Each row is a point on a landscape with many peaks, with its height.
From any point a climber steps to the highest of the 2 points nearest to it. It stops when none of these is higher. Distance is the straight distance between rows; heights are no part of it.
Viniv: [ -2   5   0  17   6  46 -12  -5 -26   8  28   9  -2 -24 -17 -10  13  11
 -22  -4   8   5  18   3  -2   1  -6 -17]  h=407
Devev: [-14  -2  30  -1 -21  -1 -19   8 -16 -30 -33  -8  -1 -33  37 -14  11 -10
   2 -16  -5 -29  40   3  10  40  22 -10]  h=559
nufan: [-34  -3  18 -16  10 -22 -52  27   7  20   7  22  20  28   1 -14   9   7
  -1 -25  10 -15   1  15  -6 -24  28  12]  h=466
vunok: [ -7  20   5  21  14  21 -25 -17 -17  57  24  -8 -29  14  -1 -43  -3  21
  24  -5 -21  -7   4 -10   9  -9 -13  11]  h=430
vopa: [ 10  -2   0  -8  13  12  15 -11  11  54 -10 -27 -22 -21   0 -15  10 -27
   5  27 -15   9 -20  21  -1  30 -21  30]  h=560
satig: [-37  28  15   5  -4  12 -26  16  -6   4   5   0 -17  29 -19  -9 -15  15
 -20 -25   8   3  53 -23   0  -7  -3  -3]  h=228
Bom: [ 18  12  -4  22   7  15   8 -11  12  12  -7 -28   9 -38 -25 -38 -26  -2
   1  28 -17  30 -44  22 -15  17 -24  -2]  h=403
mokib: [-29   2  14  -1  11 -13 -60  32  -8  11 -21   3  17   4  -4  -6   1   8
  24 -33   0 -11 -17  16  -2 -38  14  11]  h=392
bav: [ 26   8   6  -3 -20   5  39  -7  13 -22  16 -10 -19   6  14  31  -8  22
 -19   8 -12  10  -1  25  26   5  13 -16]  h=503
rafup: [  3   9  -7 -12  -2 -28  30  31  -7  -3  -7  -7  25   3 -16 -17  20  -2
  -7   4  16 -15   9 -13  12 -17 -10  -9]  h=544
sul: [ 22 -18   9 -46  -7 -23  20  -8 -15  17 -22   9   7  -3  20 -20  28 -31
  23  21   3  15  14 -13  22  12  16   7]  h=287
nutif: [-13  -1 -22  12  -5  22 -15  12  -7  12  21  15   2  34   3   1   5  22
  -5 -15  32 -22 -10 -10 -12 -24 -24 -20]  h=201
telib: [  1   0   8  13  -3 -22  20   5  15 -21 -15 -13 -13 -11 -14  24 -19   0
 -25  27   1  29   2 -14  20  15  10  21]  h=191
sati: [  0   6  -1  -1  13  20  13   8 -27  -7  10  -9   0 -54   6  -7  24 -29
 -12   0  -1   2  10  -4  23   1 -14 -31]  h=455
kav: [-31  13  13 -15  -4  -7 -31  29  11  13 -22  -6   3  17 -27   5  -7   2
   3 -13   0 -16 -20  24 -25 -29  -4   4]  h=329
Libe: [ 10  -3 -30  14 -15   0  25  -3  14  11  28  -9 -15  16   3  16  15   3
 -20  21   9  -1 -42 -22  -6  -6 -31  17]  h=231
lam: [ 12  -4  -7   6  -1  -1  32  22  -6  15  -3   6   7   0  -1 -23  20  -4
   6   7 -10   0   1  -1  19 -31  10   5]  h=605
reto: [ -3  18   2  22  10  23 -36   5  -7   0   2   7  10  -1  -1  -9 -20  10
  12 -15  10  -2  -6   2  -6 -33   9 -21]  h=507
gutag: [ -4  -4  -9   9   3  29  20   8 -18 -12   9   3  18 -34 -20   7  12   5
 -25  15  15  -5  -1  12   6   5 -24 -21]  h=426
kupez: [ -3 -23   5   7  36   2  20  -3 -16   3   7  10  14  -1  41  -8  15   5
  12 -17 -11   7  49 -31  54   3 -11  -7]  h=129
zofan: [ 13  12 -17  12  17   0   3 -14   8  50   4 -38 -15 -16  14 -36   5 -10
  20  16  -6   7 -23  23   4  -6 -13   2]  h=508
zin: [  9  14 -20  -8  -3 -26  31 -17   0 -37   6   2   4  24 -10  18  -4  28
 -11  -7  10 -20   9  -1 -14 -14 -13 -14]  h=633
rifo: [ 28 -19   3 -42 -11 -34  30   3   3  18 -13  15  -3  23   7  -2   5 -16
  20  43   6  16  -9  -1  31  19  34   0]  h=244
popog: [-13   0  -7   5  32   9   7  -4  -8  11   9  11  18 -11  17  -7  10   7
   8 -12   9 -23  22 -12   9 -16 -11  -8]  h=153
sel: [ -5 -10 -17   8   8 -15  20 -15  11 -30  -9  13  12 -30 -28  -1  -6   6
   4  16  -7   9 -35   4 -25 -17   3  20]  h=62
voro: [  8  15   0 -37 -16 -16   0  -3 -14   8 -12  18  -6  39  11 -12  14   4
   2   7   5 -21  27  -6  -9 -10  -1  30]  h=352
rab: [ 11   5  12 -35 -21  -3  15  41 -17 -12   8 -23  28  -7  15   4  28  -2
 -24  -3  14 -16   9  11  36   8   9 -27]  h=390
Pige: [  2  15  12 -32 -17 -14  18   6   9  -9  -4 -15 -12  28   3  12   2  -6
 -27   6   1   9  21   2 -13  16  -3  13]  h=437
gep: [-14   1   3   6 -10  -2 -22 -22  21 -27  21   8 -15  -4 -26  30 -31  17
   2  10 -24 -12 -57  12 -47  16  -3  24]  h=497
Basim: [  2 -34 -33  30 -15  18   4   3  19 -12  24   2 -13  27 -25  30  -9 -13
 -14  -1  19 -15 -47   1 -46  13 -30 -11]  h=268
mume: [-10 -15  14  -8  20   0  -7 -15   4  22 -26   8   8 -14  26 -11   8 -33
  25 -30 -13  -8  35  -9   7  14  19  -7]  h=389
viful: [  8  -3 -26   8   9  -5  22 -29  12  -4  40   2  -3  -3 -13  20  -8   3
 -18 -10   6  -1   9 -26 -20 -19   4 -23]  h=238
dag: [ -1  10 -14  -2  -4 -18  -3  -2   4 -26  22  12   5  23  -9  15 -17  30
   9 -12   4 -24 -19   4 -33 -28   2  -8]  h=520
Pini: [-40   7   8   2  20  27 -34  -3 -22 -12   1  26  -5 -25 -11 -18  -7  -5
   3 -16  -1  -4  22  10 -15   7  24   3]  h=359
kad: [  4 -20 -17   1  11 -42  26 -23  15   1 -29   9 -27   0  -4 -21   3  -7
  29  10 -23   4   0  -8   4  11  -1  30]  h=284
lalis: [-10  11   0  -5  25   7   9   0 -26 -19 -12 -19  -6 -45  12   5   8 -10
 -13  -7  10 -14  36 -23  26  16 -12 -27]  h=491
pozuz: [ -5  21  -7   7 -14 -17   1   0   0  -8 -13 -10 -30   8 -17   7  -6  16
  -7   9 -31   0 -16   5 -27 -19 -16  34]  h=399
vof: [-17   8   4   9  21 -16 -10  12  -7 -31 -19   9  26 -37  15  -9  -4 -10
  -1  -6   7   5  19 -13  10  -1  36  -1]  h=152
Dibup: [ 24  13   0  22  -1  -6  -1 -28  18  -2   8 -10 -16 -12  -8   2 -27 -19
   1 -10 -16  20  -7  -3 -21 -17  31 -10]  h=570
Geb: [  8  -6  -7 -30  -2 -17  15   4   9  -6  11  14  27  20  35  14   8  10
  -4  -3  27   0 -14  18   6  -5  25  -3]  h=99
fopoz: [ 12 -10 -25  -2  18  -3  26 -36  -2   3  24  15  -3  -3   1 -17  -2 -13
  12   3  -4   5  20 -28 -15 -12   5  -7]  h=252
buf: [  2  -7   2  -8   3 -17  16  11   1  11 -20  10   7 -24   3 -10  19 -16
   9  21 -22   3  -3  27  29  21  15  30]  h=249
Lat: [ 13  17 -12   0 -23 -23  43  -3  25 -31  17 -23 -17  25 -14  34  -3  24
 -17  -6  -7 -13  -7  -9  -2 -10 -20  -2]  h=571
Fozi: [ -5  20   7  16   6   9 -26  -2 -17  30   8  -7 -16  28   2 -27  -2  10
  29  -6 -16 -10  10 -12  13 -41  -3  20]  h=401
lut: [  5   6   3 -34   9 -34  45  16  -5   7 -12 -20  22  20  18  -7  14  10
  -9  -8  27   7  29 -13  20   7  -1 -13]  h=477
susar: [ 16   7  -9  29  -6  -1  32 -32  20  18  47 -25 -39  -7  14  -4   4  10
 -22  20 -22  32 -28  -1   5  19  -1   8]  h=87
mivud: [-10  16  14 -18 -21  -4  -2  10 -25 -28 -27  -9  -9 -34  33   1  13  -6
  -5  12 -10 -18  17  18  26  42  12  13]  h=506
valof: [ 20  -7 -14 -19  -6  -7  24 -27  -2  20  -9  18 -23  -4   4 -26   7 -11
  25  14 -26  -1   5  13  -4   7   8  12]  h=311
safil: [ -2  -6  25  31  16  -9 -34 -10   8  14 -30  -8   0  -5  21 -29 -10  -3
  40 -31 -55   7  16   0   3 -16  26  16]  h=317
murif: [-16 -11 -11  20   3  -9  -2  38  11 -22 -16   0  32  -4  40  17  14  16
 -14   4  31  -4 -28  16  17 -10 -14 -12]  h=348
zok: [-30 -17  21  22   6  -6 -36  -4   9  24 -26  -4  -9   5  20 -12   9  -8
  11 -38 -45  11  24  11   2   1  19  19]  h=285
las: [  6 -10 -26  12 -10 -23  34  -3  19   5   6 -26  -7  -1 -23  -1  11   4
   8  37  -7   5 -47 -22   5  -6 -21  22]  h=243
bikos: [ -5  -5   7 -24  -6 -37   1  13   9  -3 -31  -7  -1  15  -6  23   7  11
  16   4 -22 -23 -21  41  12  -3  -7  50]  h=264
mez: [ 14 -35 -40  31 -30  -6   0   4  31 -15  21  -5  10  21   8  40  -8 -25
   3   9  18  -4 -55 -17 -26  25 -31  -5]  h=255
leb: [ -2   7  15 -41 -16   1   2  11  -8   1  -4  14  -5  22   2   9   7   5
 -15   8  14 -16   4  30 -11  20   3  28]  h=396
muzez: [ -3  13   4   0 -22 -23   3  17  -5 -16   5   1   8  25  -9 -20  -4  10
   2 -12 -17   1  36 -17 -15 -26   8   5]  h=300
kitog: [  4 -10 -19   5  13 -43  22  -7  24  22  -1  -3 -18  -3 -10   0   6 -11
   5  26 -11   0 -29 -23 -11  -9  -1  35]  h=259
keru: [-29  -7   3 -23  15 -19 -25  27  -6   2   8  25  42  15   2 -24   6  14
   1 -34  17  -1  14  26 -12  -5  24  19]  h=414
Vig: [-12 -14  17   9  -9  -2 -12   2 -21 -28 -33   0   9 -21  46 -22  13 -12
   0 -20   2 -13  51 -40  29  28   1 -13]  h=616
tor: [ 38  11  13   1  -4  20   9 -28 -25  18  28   2  -7  -3  18 -13  14  -7
  -5   7 -10  30  22 -17  24  -7  19  -8]  h=102
Gotig: [  4   2  13   4 -22  -6 -19  -9 -12   8   5  14 -18  27   9 -18  17   4
  -3   0 -21   1  35 -23  -8  -9   7  30]  h=323
kipur: [  0  -6 -24  26 -13   7   5   4  13   3  24   0 -10  35  12  17   9  20
  -8   0  26 -13 -44   0 -10 -15 -19   1]  h=218
vulod: [  8  -5  16   3 -13  15  18 -12 -28 -21  -8  10   1 -18  11 -25  13  -9
   9 -12 -37  -3  50   3   2  10  11 -18]  h=286
Rok: [ -3  -3   0 -43  13  14  -8   0   6   4  -3  18  12   5   0  15   6 -14
 -13   6  28 -16  -8  23 -19  17 -11  15]  h=415
pum: [ 12 -10 -14 -11 -14 -22  43   3  22 -16  25  -9  -3  31   2  26   2  20
 -27  -1  12  11   6   6  28  -6  11 -11]  h=535
Rugiz: [ 10  -7 -28   8  19 -24  47   1  -8  -2   4   4  12 -18 -23  -6  12   6
  -9   1   2  19  20 -23  42 -16   3 -34]  h=93
Bam: [  4  13  -2  12   0  11   0   0   0 -23  -9  -3  -5 -16  15  17  -3  19
  -3  23   7   0 -30  31  16   4  -8   9]  h=411
Nugu: [ -9 -20  11 -30  13  -6  -4   0  -9  24 -28  15   2 -23 -11  -5  26 -43
 -10   2 -11  -3  26   4  -7  23   2  28]  h=288
nas: [-15  11  24 -21  16   1 -34  17  -4  13  14 -11  30  37   5 -13 -28   9
  11 -41  15 -14  56 -21   0  10   4  -7]  h=193
Tukom: [ 27  11 -18   8  -9  -8  11 -51  16   4  26 -16 -53  -2  23  -7 -10  -2
   1  24 -22  17 -28 -12 -17  49  -8  15]  h=81
Dusir: [  3  25   2  -4 -11  -3   0  20   8 -37  -5 -18  35 -12 -19  20 -22   7
 -45  -5  29   7  16   6   8   9   4 -28]  h=220
mil: [ -2  -4 -11  12  11 -30  44  -7   6 -29 -19   3  -5 -22 -35   1 -17   6
  11  28 -24  12 -16 -12   1   1  -7  10]  h=73
rovi: [  6 -31  -9  32 -17  41 -11  -3   7 -14   5 -15  28 -29 -41  15 -20  -1
  -8  22  15  18 -43   0 -14  14 -39  20]  h=369
zab: [  4  31   9  -7 -10  13 -13   8 -13 -24 -24 -18  -4 -37  14  18   3   6
   3  31   3 -17  -9  25  33  33   1  18]  h=460
Zezit: [ 18  16  -8  22  -1 -20  -3 -28   5 -12 -20  -8 -16 -22   5 -12 -15   8
  22  11 -26  24 -17   0  -1  -6  26   5]  h=501
pagat: [  8   6  -7  17 -22 -17  -6   1   3 -15  13  -8 -11  15 -12   6 -12  29
   6  -8 -20  -6 -47   6 -36 -36  -9   5]  h=440
mep: [ 41  -6   0 -31 -17 -31  39   3   4   4  -6  -5  -8  19   8   6 -14 -24
   3  26   2  22   3 -21  30  19  31 -29]  h=213
toti: [ -6   4   6  -3   2  -4 -25 -15  23  -1 -10  -5 -12   4 -14  27 -19  12
  14  18  -7  -2 -50  23 -22  12  -3  42]  h=434
zezo: [ 21  12 -10  27 -23  30   4  20  11  -8  -6 -30   8 -13 -30  34  -1   3
 -31  27   9  -5 -22   0   4 -10 -54 -20]  h=290
Tos: [  3  34   3  24  -8   6 -40 -11 -12  -9  -5  -8 -18  -3 -15   2 -21  19
   0 -10  -7   8 -15 -20 -12 -31  -1   2]  h=448
tenug: [  5   3  12 -45 -13 -16  12  21 -31   0 -12  -6  19 -15  18 -16  36 -25
   3  13   0   1  21  -5  36  15  11 -24]  h=344
Nesik: [ 30 -21  14  25 -16 -24  21 -17   0  -2 -21  11 -34   0  24 -13 -10  -8
   3  15 -11  37  26 -27  36  25  37 -20]  h=172
gov: [-19  -4  18 -32   7   8 -14  26 -24  -1  18  15  51   0  -1 -20  23   8
 -15 -27  24  -2  28  15 -16  11  16  -3]  h=372
turum: [ -1  -8  -7  21  18  16   3  12  10   5  -4  -4  32 -37  -6  -3  -4 -25
  -2 -11  13   4 -15   3 -11 -28   5 -30]  h=190
kenob: [ 10 -13  -4   1 -12   9   4   8  -3  15  13   9   4  -9   3 -12  17  -7
   4  16  -4  18 -17  32  -5 -20  17   9]  h=669
Kufeb: [ 15  16  -8  22   3  16 -11 -10  -2  39  18 -17 -29  -1  -1 -35   4   9
  16   2 -11   1 -21   8 -14 -23  -9 -14]  h=465
musor: [ -2  33  16  21 -11  -7 -17 -12 -12 -16 -34 -29 -27  -5 -17   2 -19  27
   0 -10 -42  19 -11  -3 -19  -8 -25  11]  h=413
getir: [-30 -17  -4   6  15  42 -22  17  14  24  -7  15 -15 -11  -3  26  -6  -3
 -12  -2  36  -6 -37  20 -26  14 -19  -8]  h=319
Vam: [  8  -4  -4  12 -43  13  -9  11  11 -29   4 -10   8  27 -21  37 -26  13
   0  20   8 -12 -52   6 -13  -1 -26  16]  h=330
Rek: [-20 -12  -1  -4   7   7 -21  -5 -27  -8 -10  31  -2 -40 -19 -26  17 -11
  11  -6 -24 -16  26  21 -22   5  14  14]  h=332
mov: [-10  15  -1   1 -15 -31   7   4  10 -14  18 -10  -9  45  -2   9  -8  18
 -19 -15 -17   5  10 -18 -19 -30   8  15]  h=282
timed: [ 22  10  15  -7 -29  -9  39  -2  11 -14 -12 -22 -21  16  -3  32  -7   2
 -27   4 -18  14  31   4  19  19   6  -5]  h=471
fof: [ 12 -12   7  -8  18   1  28 -21   6  10  -2  -1 -13  22  42   5   6   1
  15 -18   0   3  54 -33  37   2  -4 -19]  h=117
Buk: [ -1 -16  -3   7 -23  12 -25  28   6  14  13  18   7  18  -2   6   0   8
 -13  -3  18   0 -35  33 -16 -14  15  -3]  h=590
des: [-14   6   3   9   6  -7  -6  25   1 -28   0  -3  34  -4 -12   7  -1  22
 -29 -13  21  11  11  -7 -14 -19  -1 -14]  h=236
rogu: [ 10 -10  -6 -26  10  18  -1  -4  11  41   5  -4 -17  -9 -10  -3   9 -17
  13  16  -8  -5 -33  28 -16  17  -7  25]  h=512
batat: [ -7 -30  -6 -35  -7  22  -6  -1  23  30   8  19  14   0 -21  15   3 -20
   0  26  20 -18 -41  27 -15  30 -20  38]  h=463
sar: [  7 -28 -12  11 -14  41   4  24   6  -4  -8 -18   5   3 -24  28  -4  -7
 -16  14  26 -12 -24  17  -4  16 -54  -2]  h=302
Nuv: [ 14  14  18  -4 -21 -22  21  22  10 -39 -15  -7  28 -15 -29  26 -34  -2
 -30  18   0  26  11  -4  26   9  18  -4]  h=203
riru: [ 24 -32 -41  26 -13   3   2   7  26  -1   2   0  14  12  12  28 -12 -14
   4   2  34   0 -53   6  -4   9 -16 -30]  h=275
sobam: [  0   2  -2  22  17  -4   7  17   0 -19 -22  -1  23 -48 -13 -15  -2 -20
   0  -4 -13   6  -3   2  13 -20  24 -12]  h=171
gurek: [ 40   1   9 -17   2  27  -3 -37 -16  12  39  -1  17  -7   5   5  20  -5
  -9  -5  -2   8  32 -29  36 -26   5 -44]  h=115
Mul: [  5 -20   0  10  -3  13  24 -28  -6 -15  -1  22  -4   2   1 -11  -2  -3
  13 -17 -37   6  41 -13 -17  -9  12  -3]  h=270
rire: [-28  19  27  -7   5  -2 -31   3  11   0  27   4  -7  65 -10 -10 -32  20
   6 -38   1   7  52 -29  -6  -7  11  -1]  h=214
vozi: [-47   2   5   6  31  31 -40  32 -11  20  12  17  18   1  18   5  -3  16
  13 -31  41 -20  -1   2  16   0   0 -23]  h=374
kat: [-22   2  15 -34  22  21 -17  17 -13  26  33  13  32  39  -4 -12  -5  18
   3 -39  42  -5  28 -14  -6   1   1 -27]  h=170
bef: [  6 -10  28 -38   6  19 -11   4 -14  12  47  13  16  57  13  -6  -1  14
  17 -31   3   6  43 -11   3  -3  12 -13]  h=148
Zod: [ 14 -24 -18  21  -7   0  -8  17  22  -3 -18   1  14   3  34  25 -12  -7
   1  -1  23  -6 -53  27  -1 -17 -13 -10]  h=308
sifo: [ -8 -18 -18  -4 -10  27 -14   1  10  16  22  18 -25  18 -12  25  -8  -4
 -16   6  38  -3 -32   0 -35  14 -22 -20]  h=289
sikud: [ -6  -7   4 -23  -2   0 -13 -15 -17  13 -17  27  -6 -20 -39 -15  14 -21
  -8   9 -21 -20  23  26 -17  35  -2  34]  h=310
fub: [ -6 -11  12 -18   7 -41   7   9  14  -7 -37   6   7  -9   3   2  11  -7
   9   5 -16 -10   8  35  10   3   9  32]  h=230
nade: [-30 -16   3  -9  -6  12 -43  30   8  32  23  29  13  33   1  -8   5   8
  -2 -24  39   2 -23  26   0 -17  24  -3]  h=529
nemig: [ 10  -5  12 -49  14  -8   0  -4  -1  21   6  11  32  33  42  -4  14   3
  22 -15  20 -10  11  13   8  -6  26  -1]  h=71
Teti: [  8 -25  -1  11 -33  17  -6   9  19 -26   7   5  24  -1 -20  17 -13   3
  -4  16   9   6 -53  16 -15   0  -4  22]  h=349
Ret: [-10  -1  26  -9  -8  -4 -19   0  -5 -20 -31   6  -8   5  27  -3   3   0
  -8 -22  -2  -9  56   6  -4  26  20 -12]  h=505
dogud: [  4 -20   0   1  10   2   0 -34   6  33 -17  10 -23  -3   9 -26   4 -28
  24 -11 -24  -5  17   6 -12   6  11   6]  h=339
deva: [-22 -14  27 -21  15  18 -19  -5 -13  11 -13  21   1   6  28  -8   3 -16
  11 -37 -10 -21  51   3  -2  24  21 -17]  h=447
nub: [ -8 -27  -9  14 -35   9  -7  24  19 -14  -8 -20  23  22 -33  32 -23  -2
  -1  17  25  -3 -34  -2 -18   6 -57  17]  h=315
monin: [-39  27  30  11  -7   3 -34  12  -7  -5 -20  -9 -35   9 -23  -2 -14   6
  -2 -39 -16   9  23 -10 -15 -12   4   5]  h=242
mot: [-25   0  -3   9   0 -12  -8 -11  21 -26  21 -13 -34  19 -17  40 -19  23
  -4  -4 -26  10 -37  -5 -46   9  -8  17]  h=555
semu: [-22   2  14 -21  -1 -15 -19  30   3  17 -33  -1  -5  11 -31   8  12  -4
  -5  -1 -16 -33 -10  43  -6  -4 -11  40]  h=296
zufo: [-17 -11 -18   1  15   0  -6   2   3  23   3  10   1  11   0   2   5   0
  13  -6  20 -22  -6   4 -30 -24   0  -1]  h=177
Saz: [ 15   0 -15  27   7  22   0  -6   4   3  -1  -1  15 -35 -21 -11 -15 -13
  -7  11  13  -1 -31  -2 -29 -25 -19 -19]  h=207
Zis: [-10  13   7  27  12 -20 -16  -1  -1   1 -17  -3   8  14  20 -21 -12   5
  28 -15 -23   3  21 -21  22 -29  12  20]  h=361
dero: [  2   7  -2  16  -9  -1   4 -16  24  -6  29 -19 -38  14 -26  30 -19  -2
 -19  -2 -23  -1 -19 -11 -38   4   5   7]  h=597
Gel: [-22  14   8   9  23  42 -51   9 -11  10  24  10  17  -7  10  -2 -22  -3
  29 -14  31 -21   8 -13  17  -9   5 -26]  h=427
lofe: [ 14  10 -15  20  -2  -3   1 -48  -3  -4  10  -7 -53   8   5 -23  -9   1
   4  17 -28  12  -7 -20 -40  29 -14  28]  h=74
pugos: [ 34 -13  -8 -18  -7  20   9  -5 -15  17  15  25  10   8  22  -9  26   7
  15  14  25  -8 -29   5   5 -20 -10 -14]  h=24
viti: [ 11  16 -10  20  -1   5  -8 -32  33   6  29 -19 -33  -3  -8   7 -24  -3
  -3  -6 -30  16 -45 -12 -43   8  14  -3]  h=647
supak: [  0   6  17  -7  15  25  -8  -8 -36 -22  24  17  25 -23  16 -18  18 -12
   5 -17  -9  -6  41  -3  12   3  23 -26]  h=314
gim: [ -4 -17   1  -6   4 -15  13   8 -17  19 -23   0  -2 -42  -4 -27  34 -34
  -2  17 -27   9  11   0  23  33   0  22]  h=267
tanad: [ 28 -12  20 -32  13  27  -3 -21 -16   4  44   8  12  28  19   3   6 -10
  15 -21   1  12  34 -12   5 -15   9 -27]  h=131
Kozav: [-16  39  12  14   1  -5 -14  17  -3 -32 -26 -16   2 -15 -23  12 -15   0
 -19  -2   9   0   7 -11  -9 -12 -20  -5]  h=257
zugu: [-34  10  -3  32  19  19 -35  25 -12   5  -2  12   9   0  23   7   7  20
   3  -6  37 -19 -17   2  25 -22 -14  -6]  h=340
Davim: [  0   4 -25  23  15   5  11 -18  13  -2   6 -11  -4  -5 -28   4 -13  -4
  -7  -6   0   3  -5 -18 -34 -35 -17 -17]  h=224
momi: [  6  24  12  14 -12  12   1  14  14 -20 -19 -21  -2 -17 -31  27 -28   4
 -13  20  -4   5 -22  -1  -6 -13 -29   4]  h=276
domot: [-31   9  19  17  16   0 -43  -3   3  20 -34  -8 -26  -6  -9  -8  -5 -11
   1 -27 -16  -5  31 -11 -21  -5   8  30]  h=262
meze: [  0  -5 -13   2  -8   0 -18 -41 -16   4  16  28 -44   8   0 -18  16   2
  13   9 -13  -7   5  -7 -33  23   4  34]  h=65
meded: [-16  -5   4  24  36  21   0 -10 -17   6  10  -8   5 -13  19 -13  16   9
  20 -16 -24  -9  29 -20  33   2  -7   0]  h=140
vumod: [-22  14   5  17  12  43 -30  -6 -26 -10  33  24 -13 -11 -33 -14  -7   5
  -3 -20   2   8  28  -6  -6  -6   7 -25]  h=388
gibuk: [ -9  -5  12 -23  18  14 -16  -2 -25  -9  31  36  47 -14  14 -21  17   4
  -2 -17  30  -2  31  -1  -3  10  15 -22]  h=343
Nudo: [-10  14 -12  15   7   7   4  13  -3  -5 -14   2   6  -8  22  12   5  18
 -10  11  37 -16 -19  13  25 -10 -19  -8]  h=375
Rez: [ 29   1  12 -52 -16 -10  36  -3  -2 -23 -11   2   5   8  12  20  -1 -24
   1  23  13  16  20  -2  33  33   7 -29]  h=174
noz: [-12  -9  -5   4   3   8 -24   2  25   6  -9   7 -15  -4  -4  30 -17  -5
  10  13  23 -11 -52  33 -29   5  -9  11]  h=371
vad: [ 18   6  -7   7  13 -18  31  -8   8  13   9  -8   3  10  15   9   4  -1
  -2   0  -6  27  23 -28  36  -8  14 -26]  h=103
ritoz: [-15 -11  13  -7  16  -2   6  -9 -28 -11 -20   3  -4 -23  30 -15  26 -17
  11 -18  11 -20  49 -39  17  33 -25 -21]  h=553
vebe: [ 24   7  -9 -31  -6 -16  36  31   3  -1  -7 -21  40   6   4   4  15   6
 -24   5  29   1  12   2  45   8  -7 -48]  h=424
Meri: [ 17   1  -3 -33   4 -13 -10  -4 -11  30  -1  15  14  20  29 -23  20  -5
  27   1  20 -24  -7   2  15 -24  13   0]  h=46
zolo: [  3  -5  -6  32  -4  31  18   0   9  -9  -6 -23  27 -46 -49 -16  -7   6
   2  29  -5  20 -34  15   3   9 -33  10]  h=383
Vug: [ 23  21  -2 -40 -10 -20  24  -1  -5 -18 -12   3   8  17  28  14  -4   4
   5  13  15  -9   9   9  21   9  21  -8]  h=130
Lav: [ 20  -3   9  17 -14 -26  22   6   2 -18 -30  -4 -24  -1  -4  20 -16  -5
 -17  29 -16  43   8 -16  43  29  35  -9]  h=182
suf: [ 11  21  -2  19  11  -8  -2 -40  11  -4 -21 -21 -17 -31  -9  -5 -29   5
  13  21 -30  20 -32  13 -21   9 -14   1]  h=443
neb: [ 19  -1  -9  19   6  13   3 -22   0  26  39  -9 -20  -6  21  -5  15   1
 -18  17   1  35  -5 -12  13  -1   5   3]  h=92
Saped: [  6  -6 -16   8  16 -16  52   6  -4   2 -22   5  -8 -21 -25  -6  -1  -4
   0  28  -9  13  11 -14  24   1   0 -22]  h=85

Call two points neighbours if one is among the 2 nearest of the other. Go from one point of each pair to the other, from neighbour to neighbour, staying as high as possible. Name the lowest point that can't be avoided.
Vig, nufan: fub
zin, Devev: zugu
vopa, viti: mez
reto, zin: pozuz
zin, vopa: leb

Two climbers start at each pair of points below. Name the first point that both come to, or write never.
Basim, Vam: viti
muzez, nas: never
lofe, meze: never
turum, des: never
